A landscape with many valleys, sampled at points; each row gives a point and its height.
A ball rolls from a point to whichever of its 2 nearest points has the largest drop for the distance, and stops where none of them is lower. Distance is the straight distance between rows; heights are no part of it.
Zovi: [206 162 168 152  98 191 182 142 124 148 114 162 153 101 113 120 150 163
 147 111  97 190  94 100]  (h 34.1)
Famu: [ 97  84 105 135 199 125  94 159 134  67 151 134 158 126 121 143  86 115
  67  92 162 108 101 128]  (h 55.3)
sabu: [181 175 191 154 116 205 155 122 117 113 115 170 169  96 143 110 136 136
 192 103  85 194  97  90]  (h 42.9)
bepe: [104 123 132  96  98  72 141  94 118 154 117 107  85 155  90 158 134 130
  96 153 102 135 114  70]  (h 36.1)
Mulug: [125  89 117 101 101 106 121  84 133 150 107 146 102 169 139 109 170 158
 122 172  91 122 107 130]  (h 73.5)
duge: [136  93 133 137 124 135 130  94 166 164 133 125 112 177  79 120 109 139
  96 170 146 103 103 123]  (h 15.2)
Giler: [ 99 154 164 136 126 153 101 142 160 141 171 136 117 109 145 162 128  97
 206 127 157 145 143 132]  (h 33.9)
pugo: [158 114 169 118 113 162 114  77 100 172 130 150 141 161  90  78 170 105
  70 188  97 156 145 117]  (h 36.8)
kebu: [ 97 135 122  80  93 119 107 132 131 144 122 129 152 119 128 114 102 128
 106 146  70 124  81 153]  (h 21.0)
Baz: [166 114 111 140 121 101 143  91 118 161 111 122 114 111 110  98 169 136
  98 156 160  71 121 119]  (h 43.2)
nadu: [120  54  83 156 114  87 122 102 113 128 152 118  96 153  97 148 116 136
  76 144  97  69 108 113]  (h 34.6)
Geto: [141  98 144 122 100 139 110  51 115 164 118 124 127 171  73 110 134 127
  70 206 121 136 111  95]  (h 24.9)
mana: [109 169 165 125 126 138 115  89 114 125  98 114 109 116 138 173 125  46
 192 139 156 190 175  56]  (h 57.2)
duz: [109  67 112 157 178 109 114 130  92  96 143 128 130 128  88 129 109 123
  72  98 171  77 102  97]  (h 59.8)
Sofon: [136  68  74 174 173 160 114 124 131  83 153 143 162 101 119 109 135 126
  64 122 143  65 101 142]  (h 40.2)
Sinom: [ 91 141 113 125 140  67 119 148 110  98 185 119 109 129 173 150 150 154
 107  84 115  98 121 164]  (h 44.9)
zere: [113 107  92 155 201  99 143 163 122 110 124 135  93 129 101 148 147  93
 140 100 168 109 133 112]  (h 27.8)
mani: [203 143 180 150 124 188 153 119 130 171  85 157 138 122  71 124 150 150
 171 155 125 186 127 117]  (h 24.0)
mel: [141 147 105 122 139 121 124 151 134  81 113 102 157 113 148 134  44 176
  72 111 106 125  83 217]  (h 53.7)
gof: [113 163 196 149  89 171 102  85 107  91  96 177 190 127 130 145 129  84
 190 133  63 136 152 116]  (h 62.6)
tana: [102 135  84 146 178  97 125 154 135  84 158 130 123 113 147 125 159 133
 100 103 126  89 100 164]  (h 41.6)
Kuro: [142 137 143  99 106 116 137  97 143 138 102 144 134 142 142 108 160 155
 139 118 115 123  92 159]  (h 75.8)
gibur: [157  86 102 127 178 127 140 143 143 113  92 133 126 133 122 100 128 161
 146 106 165 102 115 149]  (h 9.6)
sunor: [123 163 169  76 128 179 130 142 139 134 116 154 173 138 126 126 115 107
 145 129  98 200 117 134]  (h 20.9)
luri: [125 158 198 135 108 166 122  84 109 157 144 147 142 112 121  96 176 107
 176 143 115 124 145  95]  (h 54.9)
kib: [162 160 108 106 131 132 152 154 129 137  69 100 116  92 154 122 108  89
 187 106 180 150 160 107]  (h 39.7)
fos: [124 161 145 164 113 166 125 110 119 141 105 114 135  98 126 128 134  79
 231 151 154 138 153  93]  (h 48.0)
vefo: [100  86 119 119 155 136 126 187 119 146 115 158 120 142  98 115 118 131
 144 130 111  93 159 161]  (h 41.8)
dima: [ 98 103  88 104 120  99 102 163 118 132 121 130 122 130 128 124  87 140
  81 127  74  92  88 185]  (h 29.4)
gimu: [ 86 140 141  69 107 118 126 111 137 165 122 141 122 143 100 123 125 122
 116 159 111 133 111 102]  (h 29.3)
zizo: [154  95  85 177 145 137 130 125 125 114 138 121 164 132 106 100 112 146
  50 129 110  47 109 186]  (h 31.3)
domap: [134 144 119 146 181 149 146 189 141 132 141 130 149 109 110 107 114 101
 157  99 165 111 142 150]  (h 47.5)
napif: [134 126 143 124 139 153 134 164 134 167 122 134 128  99 100 123 127 143
 139 123 138  94 147 157]  (h 43.6)
bes: [163 101 126 142 114 137 123 131 134 146 144 122 147 147 116  88 138 175
  86 141 122  88 108 173]  (h 23.7)
zatad: [116 146 139 151 129 123 142 115 113 149 108 106  72 119 117 154 153 106
 198 141 154 122 174 107]  (h 44.6)
Volon: [115 179 179  63 113 135 114 132 124 140 127 146 170 137 138 105  96 126
 106 115  70 178  87 166]  (h 8.6)
Sozi: [131 177 104 108 134 119 139 152 158 113 146  89 151  86 192 114 101 137
 120 109 166 125 118 152]  (h 45.5)
Misoz: [100  54 102 180 155 113 109  98  88  62 139 152 139 150  97 147 126 116
  52  91 126  84  99 117]  (h 64.4)
Sak: [125 177 110 131 124 100 132 162 128 145 116 114 129 120 172 160 119  63
 165  98 171 138 187 101]  (h 34.8)
led: [ 98 139 133  76  99  78 123  92 157 135 124 145 137 167 176 158 125 112
 113 121 135 170 124  82]  (h 73.1)
Zamo: [160 151 138 111 121 146 153 102 124 171  98 117 107  98  99  92 163 136
 137 155 157 128 139 111]  (h 37.8)
zago: [113  97 121 110 146 111 130 135 146 130 126 127 107 131 149 117 134 143
 163 121 172 127 127 117]  (h 1.4)
vulu: [187 140 135 125  82 168 154 112 113 176 114 136 159 158 122  71 166 164
 106 164  97 128 152 158]  (h 35.6)
rozul: [110 135 141 134 130  89 161 104 125 149 125 104  77 150  82 151 161 125
 139 148 155 126 148  88]  (h 41.5)
sim: [110 158  94 129 142 120 124 124 152  88 172  78 140  99 169  99  98 165
  95 132 151 106  79 176]  (h 47.9)
rorub: [107 101  81  93 126  93 103 131 183 103 135 118 113 129 167 152 103 137
 124 136 148 114 100 121]  (h 9.4)
Guset: [ 86 106 144  89 101  75  92 124 142 154 152 134 102 187 143 164 119 151
 135 120 117 172 128 100]  (h 71.4)
zev: [ 95 153 132  93 131 108  88 149 117 117 141 103 133 120 169 117  45 161
  80 115 109 144 106 218]  (h 56.8)
Daro: [117 148 175 161 117 137 118  68  98 120 105 119 107  82 127 160 167  71
 216 171 134 172 150  78]  (h 52.5)
Pib: [143 181 150 152 124 198 142 146 151 147 131 148 168 117 107 117 118 139
 195 133 100 147 133 168]  (h 5.3)
kimo: [121 132  93 149 148 131 124 130 145  69 139 107 163 103 137 116  60 144
  77  99 147  88  75 186]  (h 50.5)
rapa: [153  60 101 140 130 102 137 112  97 148 113 130  94 129  95 128 155 131
  61 163 121  62 148 134]  (h 44.1)
lufi: [138 161 100  91 129 146 140 171 160 140 103 103 153  94 175 101  87 119
 150 109 170 152 134 112]  (h 43.8)
meku: [ 93  86  94 102 153 100 124 178 143 122 103 150 110 152 122 153 107 124
 106 112 115 105 125 157]  (h 36.3)
Rosof: [103 107 127 117 107  76 116 170 115 151 160 113 106 112 117 149 130 140
 117 107 138  91 138  98]  (h 51.1)
sokun: [110 137 171 100 120 132 134  73 106 125  99 162 111 117 120 151 177  86
 178 147 103 176 143  93]  (h 58.6)
zumat: [161 183 145  98  99 147 149 129 134 134  97 136 155 109 146 108 150 170
 136 114  70 172  68 168]  (h 78.2)
Suf: [106 112 108 130 176  86 149 176  97 119 112  98  69 113 111 159 128  93
 128 111 166 124 171  77]  (h 20.0)
guma: [164 145 212 165 114 206 121  95 101  92 118 186 199  99 126 120 140 108
 178 123  61 146 124 117]  (h 54.1)
dod: [107 152 144  82 102 110 122 109 145 126 140 146 129 149 188 157 143  82
 136 125 152 202 181  66]  (h 74.9)
gutem: [140 219 164 108 110 141 152 108 138 109 119 150 163 110 170 125 134 135
 152 102  96 180 113 180]  (h 80.4)
botok: [103 142 199 129  89 136  98 109  92 177 153 149 126 139 129 104 160 142
 153 147  96 136 131 135]  (h 50.8)
fev: [ 95 157 154 104  95  66  98 149 115 151 168 123 120 132 157 149 146 138
 129  98 132 116 120 151]  (h 47.6)
Kebig: [192 150 159 142 131 180 160  81 109 166  83 118 108  99  73 106 155 122
 149 181 144 165 154 124]  (h 32.1)
vaguv: [191 164 137 130  88 161 151 112 128 172 128 165 161 153 118  87 152 161
  74 162  59 154  89 167]  (h 41.9)
sed: [144 182 126 183 133 161 142 147 133 119 138 104 149  98 156 116 138 102
 220 112 151 132 119 166]  (h 39.8)
fiv: [131 153 127 152 138 162 143 133 171 140 158 127 122 162 119  96 162 142
 146 156 132 120 124 153]  (h 13.8)
nep: [176 108 116 143 142 156 158 151 146 114 111 116 145 123 117  65 129 194
 123 102 146 100  95 152]  (h 16.6)
tuz: [ 84 120 112  98 118 104 112 163 163 131 146 121 107 193 173 167 104 137
 121 129 135 154 162 127]  (h 70.0)
Bemef: [149 193 117 142 141 150 158 158 149 102 140 101 147  93 166 101 127 161
 173  98 129 145 107 171]  (h 42.5)
tazum: [131 178 138  87 116 139 120 105 170 118 133 130 164 134 221 129 130 102
 125 121 151 201 150 117]  (h 76.8)
Nakuf: [105 123 100 131 187 143 137 200 133  94 136 112 159 126 134  99  82 112
  87  91 166 109 123 137]  (h 51.3)
lik: [107 189 146 104 122 139 118 157 125 121 145 110 143 133 169 111  84 174
 131 121 119 147 129 204]  (h 58.9)
sal: [100 183 144 150 108 165 112 138 137 113 148 117 145  99 175 124 119 106
 204 107 147 133 163 152]  (h 37.0)
geki: [123 118 197 117 113 140 123  64  63 148  96 179 105 139 107 127 183  92
 144 159  75 158 159 106]  (h 65.1)
tepaf: [160 193 147 176 127 180 173 130 152 134 151 134 153 154 115 100 150 171
 148 141  98 152 132 185]  (h 12.0)
mabug: [151 106 164 118 102 135 130  74 103 170  88 153  89 158 113 125 181 140
 138 173 115 148 151 133]  (h 70.6)
Vaved: [116 126  97 152 151 135 135 113 169 150 177 125 114 161 106 113 147 118
 110 172 145 105  97 122]  (h 9.3)
Bosa: [132 117  91 123 159  96 143 171 107 117 101  86  87 115 156 171  95  66
 142  97 195 136 205  95]  (h 28.4)
vul: [105 100  81 146 198  85 119 159 113  87 162 145 126 119 124 157 173 107
  95  86 133 110 121 107]  (h 35.4)
zemu: [105  66  76 110 103  81 105 151 104  86 161 111 119 133 124 184  74 133
  71  79 111 109 142  85]  (h 63.7)
dite: [101  97  82  95 101  75 113 161 139 129 148 125 114 166 156 197  82 124
  82 102 120 136 155  99]  (h 68.0)
suk: [107  77 101 133 146  66 131 128 120  81 131  44  73 159 135 154 108 146
 123 115 173 145 176  56]  (h 30.1)
Nupo: [ 92 165 176 104 119 156 109 142 148 138 134 156 131 135 128 156 120 101
 172 139 122 178 157 115]  (h 29.6)
Davek: [ 88  65  71 129 110 121  95 110 161  69 143 121 131 142 160 150  70 136
 108 100 132  85 113 130]  (h 17.5)
beges: [167  52  79 172 175 138 120 112 145 107 131 128 112 106 102 105 151 124
  87 155 170  77 111 115]  (h 48.1)
nelek: [124  63  75 150 159  64 127 136 111  57 128  80  82 122 114 199 102 117
  74 105 158 143 152  49]  (h 20.2)
Divi: [121 117 170 126 111 131 110 147  98 196 141 146 109 123 108 124 155 147
 151 143 122  89 155 140]  (h 47.3)
lepad: [183 160 154 193 114 209 151 119 136 144  88 139 153 112 103 133 138 130
 216 139 106 148 136 121]  (h 14.3)
zisas: [112  47 120 119 122  69 105 159  97 116 141 116  91 118  99 153 100 157
 104 107 116  92 139  72]  (h 56.7)
zasob: [209 113 115 148 101 150 129 137 134 165 130 124 152 133 112  75 156 157
  92 167 139 104 161 163]  (h 29.8)
Rak: [128  83  79 142 167  51 148 143  91  93 131  88  75 104  89 168 145 125
  93 112 149 107 141  56]  (h 3.9)
nasit: [111  63  76 147  79 106 120  97 145  98 143 138 112 137 119 144  86 123
 104 131 100  68  89 143]  (h 26.2)

For each start below, name the point where the ball stops.
Kuro => kebu
rapa => zago
botok => kebu
Famu => kebu
Bemef => Volon
mana => kebu
led => Suf
kimo => Suf
Rosof => Suf
